The views of a scene show one set of named points, each view turned or mirrored, shifted and resized as a whole, with a little noise and some points left out.

Scene 1
View 1
pes: [.05, .03, .39, .08, .08, .03, .49, .06, -.10, -.05, .04, -.33, -.22, .00, -.31, -.30, .05, .00, .07, -.05, .19, -.20, -.19]
famu: [.04, .05, .31, -.05, .12, .12, .14, .15, -.17, .08, .08, -.25, .01, .14, .14, .22, .04, -.50, -.26, .07, .06, -.06, -.19]
zim: [-.03, .15, .29, .01, .09, .33, .06, .14, -.04, -.08, -.32, -.13, .06, .18, .08, .24, .13, -.22, -.01, .12, -.13, -.20, -.06]
vafo: [.06, .01, .31, .05, -.06, .17, .28, .32, .12, -.06, -.42, -.40, .04, -.08, -.12, -.02, .06, -.09, -.01, .02, -.01, -.15, -.16]
sema: [.26, .09, .11, -.12, .16, -.01, .04, -.07, -.14, .12, -.02, .04, .08, -.03, .00, .11, .09, -.40, -.10, -.15, -.15, .04, -.14]
bogo: [.26, .13, .14, .06, .18, .05, .16, .04, -.23, .07, -.25, -.12, -.09, .02, -.15, .04, .13, -.28, .02, -.02, .02, .06, -.15]
pib: [-.04, .09, .30, -.12, .17, .14, .13, -.09, -.19, .01, .30, -.03, .00, .20, .06, .11, .06, -.40, -.12, .00, -.01, -.17, -.13]
dimi: [.42, .09, .08, .09, .16, -.10, .22, .12, -.24, .17, -.32, -.22, -.12, -.13, -.20, -.02, .12, -.34, -.04, -.08, .09, .21, -.23]
tobor: [-.12, .12, .39, -.01, .15, .23, .28, -.13, -.13, -.16, .20, -.03, -.10, .20, -.15, -.07, .10, -.04, .14, .01, .01, -.36, -.06]
Pom: [-.05, .04, .35, -.03, .00, .20, .26, .18, .09, -.10, -.15, -.28, .03, .04, -.09, -.03, .06, -.11, .00, .00, -.04, -.26, -.13]
nep: [-.05, .10, .35, -.04, .18, .18, .21, -.04, -.22, -.02, .27, -.09, -.06, .22, .02, .10, .06, -.34, -.10, .04, .05, -.22, -.13]
kodem: [.24, .12, .18, .08, .15, .05, .18, .09, -.20, .07, -.25, -.18, -.07, -.01, -.13, .05, .11, -.29, -.03, -.02, .04, .04, -.17]
Zugi: [.27, .15, .13, .09, .19, .08, .11, .08, -.23, .07, -.35, -.12, -.07, .03, -.09, .13, .15, -.30, .00, .03, .01, .08, -.14]
vez: [.08, .09, .27, .11, -.01, .24, .20, .30, .08, -.10, -.61, -.32, .02, -.02, -.12, .05, .13, -.02, .07, .08, -.06, -.13, -.10]
novu: [-.09, .01, .40, -.01, -.02, .22, .29, .24, .09, -.10, -.11, -.38, .02, .06, -.02, -.01, .04, -.13, -.07, .05, .01, -.28, -.15]
kebak: [.21, .07, .18, -.09, .07, .00, .16, -.01, -.02, .04, -.09, -.05, .05, -.10, -.14, -.07, .07, -.19, .03, -.16, -.12, -.04, -.14]
Tamo: [.26, .07, .16, .05, .07, .06, .16, .24, -.08, .09, -.43, -.27, .00, -.09, -.07, .09, .10, -.31, -.08, .00, -.02, .09, -.19]
logug: [.13, .07, .21, -.05, .04, .10, .19, .06, .06, -.03, -.22, -.13, .06, -.06, -.15, -.06, .09, -.07, .08, -.11, -.12, -.13, -.11]
Dek: [.02, .12, .28, -.02, .16, .21, .10, .01, -.17, -.01, -.04, -.07, .01, .19, .04, .20, .11, -.32, -.05, .07, -.04, -.13, -.10]
zuk: [.14, .09, .19, -.19, .18, -.02, .14, -.28, -.16, .04, .35, .17, .01, .03, -.11, -.07, .05, -.27, .03, -.21, -.12, -.12, -.11]
gif: [.34, .07, .09, -.07, .16, -.09, .11, -.03, -.22, .15, -.03, -.05, .00, -.07, -.07, .05, .10, -.43, -.10, -.13, -.04, .13, -.18]
gos: [.38, .05, .14, .03, .17, -.15, .25, .10, -.28, .20, -.05, -.24, -.10, -.10, -.11, -.02, .08, -.47, -.18, -.10, .14, .19, -.27]
View 2
tobor: [-.04, .00, -.17, .17, .00, -.01, -.26, .04, .14, -.10, -.24, -.24, -.10, .09, -.07, -.20, -.04, .04, -.16, .02, -.16, -.06, .01]
vafo: [.04, .10, -.01, .17, -.05, -.21, -.09, .16, .01, -.02, -.17, .11, -.11, .03, .03, -.06, -.29, .11, -.04, .01, -.04, .16, -.14]
dimi: [.00, -.03, .20, .20, .11, -.24, -.03, .18, .08, .08, .17, .02, -.19, -.15, .03, -.04, -.13, -.12, -.05, -.11, .00, .06, -.13]
vez: [.05, .11, -.02, .19, -.12, -.21, -.06, .17, .05, -.05, -.22, .18, -.12, .08, .09, -.06, -.26, .08, -.15, .01, -.09, .14, -.12]
famu: [.14, -.10, -.07, .12, -.04, -.06, -.20, .20, .20, -.06, -.06, -.06, -.26, -.04, .07, .04, -.10, -.11, .16, .04, -.07, -.08, -.02]
Tamo: [.05, .01, .12, .18, .00, -.22, -.03, .20, .09, .01, .01, .14, -.19, -.07, .09, .01, -.20, -.05, .00, -.05, .00, .08, -.12]
kodem: [.02, -.03, .09, .19, .03, -.18, -.09, .17, .13, .01, .05, .01, -.20, -.07, .04, -.06, -.11, -.10, -.09, -.05, -.04, .02, -.09]
Dek: [.05, -.06, -.05, .16, -.06, -.06, -.16, .16, .25, -.09, -.12, -.02, -.21, .04, .11, -.05, -.05, -.11, -.06, .00, -.09, -.10, .02]
kebak: [-.10, .01, .07, .17, .08, -.12, -.05, .07, .17, -.06, -.08, -.02, -.10, -.05, .05, -.12, -.10, .03, -.04, -.09, .06, -.07, -.07]
Zugi: [.03, -.03, .12, .20, .01, -.19, -.06, .19, .17, .00, .07, .07, -.21, -.06, .10, -.03, -.09, -.14, -.14, -.07, -.06, .01, -.07]
bogo: [.00, -.03, .12, .20, .04, -.18, -.07, .16, .15, .00, .06, .01, -.19, -.07, .06, -.06, -.08, -.12, -.14, -.08, -.05, .01, -.07]
pib: [.03, -.11, -.10, .13, .01, .02, -.22, .11, .27, -.10, -.11, -.18, -.20, .00, .05, -.07, .00, -.09, .05, .00, -.06, -.20, .04]
novu: [.06, .06, -.11, .14, -.09, -.11, -.16, .15, .09, -.08, -.25, .02, -.13, .06, .03, -.06, -.23, .10, .03, .05, -.06, .04, -.08]
zuk: [-.17, -.09, .00, .17, .14, .00, -.14, .00, .28, -.10, -.06, -.23, -.11, -.07, .01, -.18, .06, -.04, -.02, -.12, .06, -.25, .03]
sema: [-.06, -.08, .10, .15, .07, -.08, -.05, .11, .27, -.07, .01, .00, -.17, -.09, .13, -.05, -.03, -.09, .04, -.11, .07, -.17, -.02]
nep: [.07, -.10, -.11, .13, -.01, .00, -.26, .12, .23, -.07, -.11, -.19, -.20, .02, .02, -.09, .00, -.10, .01, .03, -.12, -.13, .03]
logug: [-.09, .05, .02, .18, .02, -.13, -.05, .08, .12, -.07, -.15, .03, -.08, .00, .04, -.13, -.16, .08, -.10, -.07, .02, .00, -.08]
pes: [-.04, .04, -.06, .19, .09, -.15, -.22, .08, -.03, .04, -.06, -.25, -.07, -.01, -.18, -.22, -.16, .08, -.12, .01, -.13, .11, -.13]
Pom: [.01, .07, -.09, .16, -.06, -.11, -.14, .12, .09, -.07, -.23, -.01, -.11, .06, .00, -.10, -.20, .10, -.04, .03, -.07, .04, -.08]
View 3
novu: [-.05, .12, .25, .25, -.02, -.01, .13, -.07, .26, .16, -.25, -.35, -.05, .02, .22, .15, .10, -.19, -.07, .11, .10, .14, .14]
vez: [-.20, .13, .21, .20, .19, -.15, .27, .04, .20, .17, -.41, -.26, -.14, .08, .21, .03, .23, .08, -.33, .18, .17, .00, .29]
Zugi: [-.20, .05, -.20, .05, -.01, -.17, -.08, .09, .17, -.01, -.34, -.10, .08, -.07, .26, .01, .02, .26, -.12, -.08, .32, -.14, .24]
Dek: [-.07, -.03, -.09, .15, -.16, -.20, -.06, -.13, .29, -.01, -.36, -.25, .04, -.10, .18, .05, -.11, -.06, .12, .02, .23, .01, .04]
nep: [.06, -.13, -.07, .09, -.37, -.07, -.11, -.12, .31, -.02, -.13, -.29, .08, -.15, .30, .08, -.26, -.08, .23, -.10, .24, .13, .03]
famu: [-.11, .13, -.07, .25, -.21, .02, -.27, -.07, .32, .01, -.34, -.21, .11, -.11, .30, .27, -.14, -.08, .16, -.09, .12, .06, .04]
kebak: [-.02, .04, -.10, .05, -.02, -.09, .00, .05, -.01, .13, .00, -.23, .12, -.04, .14, -.11, .11, -.04, .00, -.04, .31, -.02, .18]
Pom: [-.01, .05, .22, .19, -.04, -.04, .18, -.05, .22, .18, -.18, -.35, -.06, .01, .22, .08, .09, -.14, -.07, .10, .13, .15, .17]
zuk: [.17, -.23, -.29, -.09, -.36, -.15, -.10, -.06, .03, .05, .22, -.28, .23, -.18, .10, -.23, -.17, -.14, .34, -.13, .39, .05, .04]
gif: [-.10, .09, -.32, .04, -.12, -.04, -.28, .13, .01, .01, -.05, -.09, .24, -.11, .22, .00, .00, .11, .08, -.18, .33, -.10, .17]
pib: [.05, -.08, -.12, .12, -.34, -.08, -.17, -.17, .28, -.01, -.16, -.29, .13, -.15, .19, .06, -.24, -.19, .32, -.06, .23, .11, -.02]
zim: [-.17, .06, .01, .22, .02, -.28, .07, -.15, .30, .04, -.53, -.28, -.07, -.04, .11, .06, .04, -.09, -.03, .17, .17, .00, .07]
gos: [-.12, .15, -.21, .06, -.15, .13, -.31, .23, .09, .02, -.04, -.06, .24, -.10, .44, .14, -.05, .25, -.02, -.30, .30, -.04, .27]
dimi: [-.19, .12, -.19, .02, .00, .02, -.13, .26, .04, .04, -.13, -.04, .15, -.03, .39, .03, .07, .36, -.19, -.20, .34, -.13, .34]
vafo: [-.12, .19, .26, .21, .12, .02, .17, .07, .17, .20, -.25, -.29, -.07, .07, .28, .12, .22, .00, -.26, .10, .14, .08, .29]
kodem: [-.15, .05, -.10, .06, -.05, -.07, -.07, .11, .16, .04, -.22, -.13, .08, -.06, .32, .03, .01, .21, -.10, -.10, .28, -.05, .25]
tobor: [.14, -.31, .12, .00, -.31, -.18, .24, -.18, .34, .06, -.06, -.43, -.04, -.09, .23, -.10, -.20, -.12, .14, .07, .29, .21, .10]
View 4
gos: [-.57, .22, .12, .26, -.41, -.22, .52, -.02, -.21, -.06, .21, -.14, -.16, -.37, -.09, .06, -.32, .04, .08, .07, .21, .13, -.09]
nep: [.00, .22, .54, -.19, -.32, -.49, .25, -.05, -.31, .22, -.20, .10, .04, -.07, .24, .14, -.34, -.11, -.26, .01, .21, .17, -.27]
Dek: [.13, .18, .37, -.08, -.42, -.46, .21, -.06, -.13, .26, -.23, .11, -.14, -.12, .11, .15, -.12, -.10, -.10, .10, .17, .03, -.12]
logug: [-.07, .23, .30, .22, -.11, -.21, .06, -.27, .01, .30, -.18, -.04, -.20, -.21, .13, .04, -.11, .03, -.06, .36, -.25, -.12, .02]
Pom: [.08, .48, .40, .03, -.07, -.24, -.06, -.36, -.06, .40, -.18, .05, -.17, -.16, .09, .13, -.34, -.07, -.08, .20, -.17, -.07, -.16]
dimi: [-.41, .21, .06, .39, -.45, -.09, .39, -.07, -.06, .00, .17, -.15, -.22, -.40, -.16, .16, -.18, .12, .13, .20, .08, .03, .18]
tobor: [.06, .22, .70, -.03, -.19, -.36, -.01, -.24, -.24, .36, -.37, .10, .21, -.04, .40, .19, -.30, .00, -.45, .24, -.08, .15, -.03]
bogo: [-.18, .15, .20, .24, -.48, -.22, .30, -.05, -.05, .11, -.04, -.05, -.14, -.28, -.02, .19, -.09, .06, .01, .22, .10, .05, .16]
pes: [-.33, .48, .55, .25, -.12, -.04, -.03, -.41, -.21, .26, -.02, -.07, .22, -.22, .14, .23, -.62, .15, -.28, .23, -.21, .21, .04]
kodem: [-.17, .25, .18, .22, -.43, -.20, .28, -.09, -.06, .13, .00, -.03, -.16, -.30, -.05, .19, -.17, .06, .05, .16, .10, .02, .09]
gif: [-.41, .02, .17, .20, -.35, -.37, .53, .06, -.14, .02, .01, -.11, -.23, -.28, .05, -.06, -.06, .01, .02, .21, .13, .03, -.07]
pib: [-.05, .11, .51, -.19, -.30, -.59, .34, .00, -.32, .23, -.25, .09, -.01, -.07, .26, .01, -.25, -.15, -.25, .06, .22, .15, -.33]
Zugi: [-.08, .15, .15, .21, -.54, -.20, .31, -.02, -.01, .13, -.03, -.02, -.23, -.28, -.09, .22, -.03, .04, .08, .17, .14, -.02, .16]
Tamo: [-.14, .36, .02, .25, -.37, -.17, .22, -.17, .04, .18, .04, -.03, -.38, -.33, -.20, .15, -.15, -.01, .23, .17, .02, -.12, .02]
sema: [-.25, -.05, .20, .09, -.29, -.46, .48, .07, -.13, .10, -.13, -.07, -.29, -.24, .13, -.12, .04, -.06, .00, .24, .10, -.05, -.12]
famu: [-.05, .36, .28, -.16, -.38, -.51, .35, -.04, -.22, .20, -.03, .09, -.21, -.16, -.01, .10, -.33, -.19, .01, -.08, .30, .07, -.39]
novu: [.11, .57, .33, .01, -.08, -.29, -.08, -.38, -.03, .43, -.17, .08, -.25, -.15, .02, .13, -.37, -.11, .01, .12, -.14, -.09, -.25]
zim: [.39, .33, .27, -.07, -.38, -.36, .02, -.17, .04, .38, -.28, .18, -.31, -.12, .00, .22, -.05, -.13, .05, .14, .07, -.16, -.07]
vez: [.22, .54, .16, .25, -.27, -.05, -.17, -.40, .17, .42, -.14, .06, -.35, -.22, -.16, .32, -.16, .03, .15, .25, -.20, -.23, .16]
View 5
gos: [-.39, .42, -.03, .34, .22, .27, .01, -.32, .04, .38, .19, .20, .15, -.03, -.02, -.04, -.39, .21, -.16, -.02, -.14, .12, .24]
Pom: [.03, -.24, -.40, .17, -.28, .11, -.05, .00, .22, .06, -.08, -.03, .01, -.18, -.12, .22, -.29, -.11, .10, .14, -.36, .00, .19]
zim: [.06, -.11, -.36, .04, -.29, .17, -.14, -.22, .37, -.05, .17, .04, -.05, -.25, -.27, .17, -.38, -.02, .24, -.06, -.31, -.48, .08]
Tamo: [-.16, .01, -.07, .21, -.06, .22, -.04, -.30, .08, .31, .21, .17, -.01, -.05, -.02, .05, -.66, -.05, .00, .09, -.21, -.22, .19]
bogo: [-.26, .10, -.04, .27, .05, .24, -.14, -.22, .09, .09, .17, .05, .19, -.09, -.05, .03, -.44, .18, -.09, -.10, -.23, -.30, .17]
sema: [-.03, .39, -.18, .17, .08, .13, -.05, -.33, -.01, .10, .35, .01, .23, .11, -.07, .10, -.14, .05, .02, -.25, -.18, -.18, .14]
novu: [.05, -.20, -.46, .11, -.33, .13, -.01, -.04, .27, .14, -.04, .02, -.09, -.21, -.17, .21, -.31, -.12, .16, .18, -.33, .00, .18]
tobor: [-.10, -.13, -.44, .24, -.20, .10, -.16, .17, .31, -.31, -.21, -.22, .29, -.25, -.22, .23, .15, .19, -.02, -.16, -.39, -.06, .19]
vafo: [-.05, -.34, -.27, .20, -.29, .19, -.03, -.07, .16, .25, -.03, .06, -.07, -.12, -.03, .16, -.62, -.18, .06, .29, -.35, -.06, .24]
kebak: [.01, .06, -.20, .24, -.06, .11, -.06, -.13, -.07, .08, .16, -.07, .27, .14, .00, .15, -.23, -.05, -.04, -.07, -.25, -.10, .19]
pib: [-.08, .38, -.48, .12, -.05, .12, -.07, -.17, .32, -.08, .09, -.02, .17, -.20, -.31, .17, .17, .22, .11, -.28, -.26, .02, .09]
pes: [-.32, -.26, -.21, .42, -.08, .19, -.08, .20, .09, .06, -.28, -.11, .28, -.15, .02, .14, -.23, .13, -.23, .14, -.35, .20, .31]
zuk: [-.02, .36, -.31, .25, .07, .05, -.09, -.07, -.01, -.15, .09, -.22, .46, .11, -.09, .18, .28, .14, -.08, -.35, -.24, .03, .16]
gif: [-.16, .40, -.09, .26, .16, .18, -.04, -.34, -.03, .17, .30, .07, .24, .11, -.03, .04, -.24, .11, -.07, -.18, -.15, -.09, .17]
nep: [-.16, .26, -.45, .17, -.07, .14, -.08, -.11, .39, -.11, .01, .01, .14, -.32, -.33, .15, .12, .26, .07, -.19, -.28, .02, .14]
logug: [.04, -.16, -.24, .22, -.17, .13, -.10, -.04, .01, .05, .05, -.11, .20, .05, .00, .18, -.34, -.11, .00, .01, -.33, -.17, .20]
famu: [-.15, .36, -.44, .10, -.06, .20, -.01, -.32, .38, .17, .14, .19, -.08, -.28, -.32, .10, -.15, .15, .17, -.07, -.19, .02, .13]
Zugi: [-.24, .11, -.03, .26, .03, .26, -.12, -.30, .13, .09, .23, .10, .13, -.12, -.08, .02, -.52, .13, -.04, -.10, -.23, -.40, .17]
Dek: [-.07, .15, -.35, .13, -.14, .17, -.11, -.22, .31, -.07, .15, .04, .08, -.23, -.27, .14, -.14, .15, .12, -.18, -.27, -.27, .09]
kodem: [-.27, .07, -.09, .28, .02, .23, -.10, -.22, .12, .14, .13, .09, .13, -.11, -.06, .05, -.48, .12, -.07, -.03, -.24, -.21, .21]
View 6
tobor: [.13, .02, -.08, .18, .19, .11, -.11, -.26, .12, -.09, .19, -.30, -.10, .27, .01, -.26, .07, .15, .03, .21, -.19, .01, .01]
pib: [-.05, .12, -.24, -.03, .14, .23, -.07, -.09, .20, -.18, .02, -.16, .01, .01, .04, -.14, .23, .12, -.06, .24, -.10, -.07, -.10]
kebak: [.30, .08, -.02, -.02, -.04, .03, -.03, -.08, -.03, -.01, -.06, -.01, .09, .11, .16, -.07, .15, -.05, -.03, .23, -.05, -.20, .18]
Pom: [.19, .11, -.03, .04, -.21, -.06, -.12, -.14, .06, -.07, .16, -.01, .00, .26, -.06, -.24, -.03, -.07, -.09, .10, -.21, -.09, .07]
sema: [.19, .14, -.16, -.08, .03, .15, -.05, .03, .02, -.08, -.20, .02, .10, -.12, .18, .02, .23, .03, -.02, .27, -.01, -.25, .12]
bogo: [.20, .09, -.03, .07, .03, -.01, .01, -.07, -.09, -.15, -.07, .10, .06, -.14, .14, -.09, .14, .06, .10, .04, -.15, -.30, .20]
dimi: [.22, .09, .06, .01, -.03, -.12, .13, -.07, -.18, -.16, -.10, .24, .16, -.17, .21, -.04, .25, -.04, .11, -.05, -.08, -.38, .25]
logug: [.35, .09, -.01, .05, -.10, -.03, -.10, -.10, -.04, .01, .00, .00, .03, .18, .10, -.13, .02, -.05, -.04, .18, -.12, -.16, .19]
vez: [.34, .14, .04, .11, -.32, -.22, -.19, -.09, -.07, -.04, .07, .16, -.03, .10, -.02, -.23, -.23, -.06, -.02, -.04, -.36, -.22, .25]
zuk: [.18, .04, -.13, -.01, .25, .26, -.01, -.12, .08, -.05, -.07, -.25, .07, .12, .20, -.05, .33, .08, .00, .40, .08, -.09, .06]
gif: [.16, .10, -.08, -.09, .06, .08, .07, -.01, -.03, -.13, -.16, .09, .16, -.15, .20, .00, .31, .00, .01, .16, .02, -.29, .14]
kodem: [.17, .10, -.02, .05, -.03, -.05, .01, -.09, -.08, -.15, -.04, .14, .07, -.11, .12, -.10, .15, .03, .06, .00, -.16, -.28, .16]
novu: [.14, .15, -.08, -.01, -.25, -.07, -.13, -.11, .10, -.08, .15, .03, .00, .23, -.10, -.25, -.04, -.08, -.15, .07, -.24, -.08, .02]
Dek: [.10, .14, -.20, .04, -.02, .10, -.19, -.05, .12, -.12, -.01, -.05, -.05, -.05, .02, -.15, -.01, .11, -.02, .18, -.24, -.14, .03]
Tamo: [.21, .15, -.02, -.03, -.21, -.13, -.03, .00, -.08, -.11, -.08, .24, .09, -.12, .09, -.09, .05, -.07, -.02, -.03, -.20, -.32, .19]
zim: [.16, .19, -.19, .06, -.17, .01, -.30, .00, .10, -.10, -.01, .03, -.07, -.06, -.03, -.19, -.18, .08, -.05, .10, -.35, -.16, .07]
Zugi: [.19, .11, -.04, .07, -.01, -.03, -.04, -.03, -.07, -.15, -.11, .16, .04, -.21, .13, -.08, .08, .08, .08, .02, -.21, -.32, .20]
pes: [.16, -.03, .14, .16, .05, -.13, .14, -.36, -.06, -.14, .30, -.07, .04, .36, .00, -.28, .22, -.02, .06, -.03, -.11, -.09, .12]
nep: [-.07, .11, -.21, .03, .14, .17, -.06, -.13, .18, -.21, .10, -.14, -.02, .04, -.01, -.19, .21, .13, -.02, .15, -.15, -.06, -.09]
vafo: [.25, .13, .03, .03, -.33, -.20, -.08, -.10, -.02, -.06, .14, .17, .04, .21, -.05, -.21, -.07, -.13, -.09, -.04, -.26, -.20, .15]
gos: [.04, .08, -.01, -.08, .02, -.03, .22, -.08, -.10, -.22, -.06, .22, .19, -.16, .15, -.03, .42, -.04, .04, -.03, .00, -.33, .11]

In a view up to two points have been moved. Name them for each view, in the order of its rows, or write none.
view 1 => novu
view 2 => tobor, vez
view 3 => nep, zuk
view 4 => none
view 5 => pes
view 6 => Dek
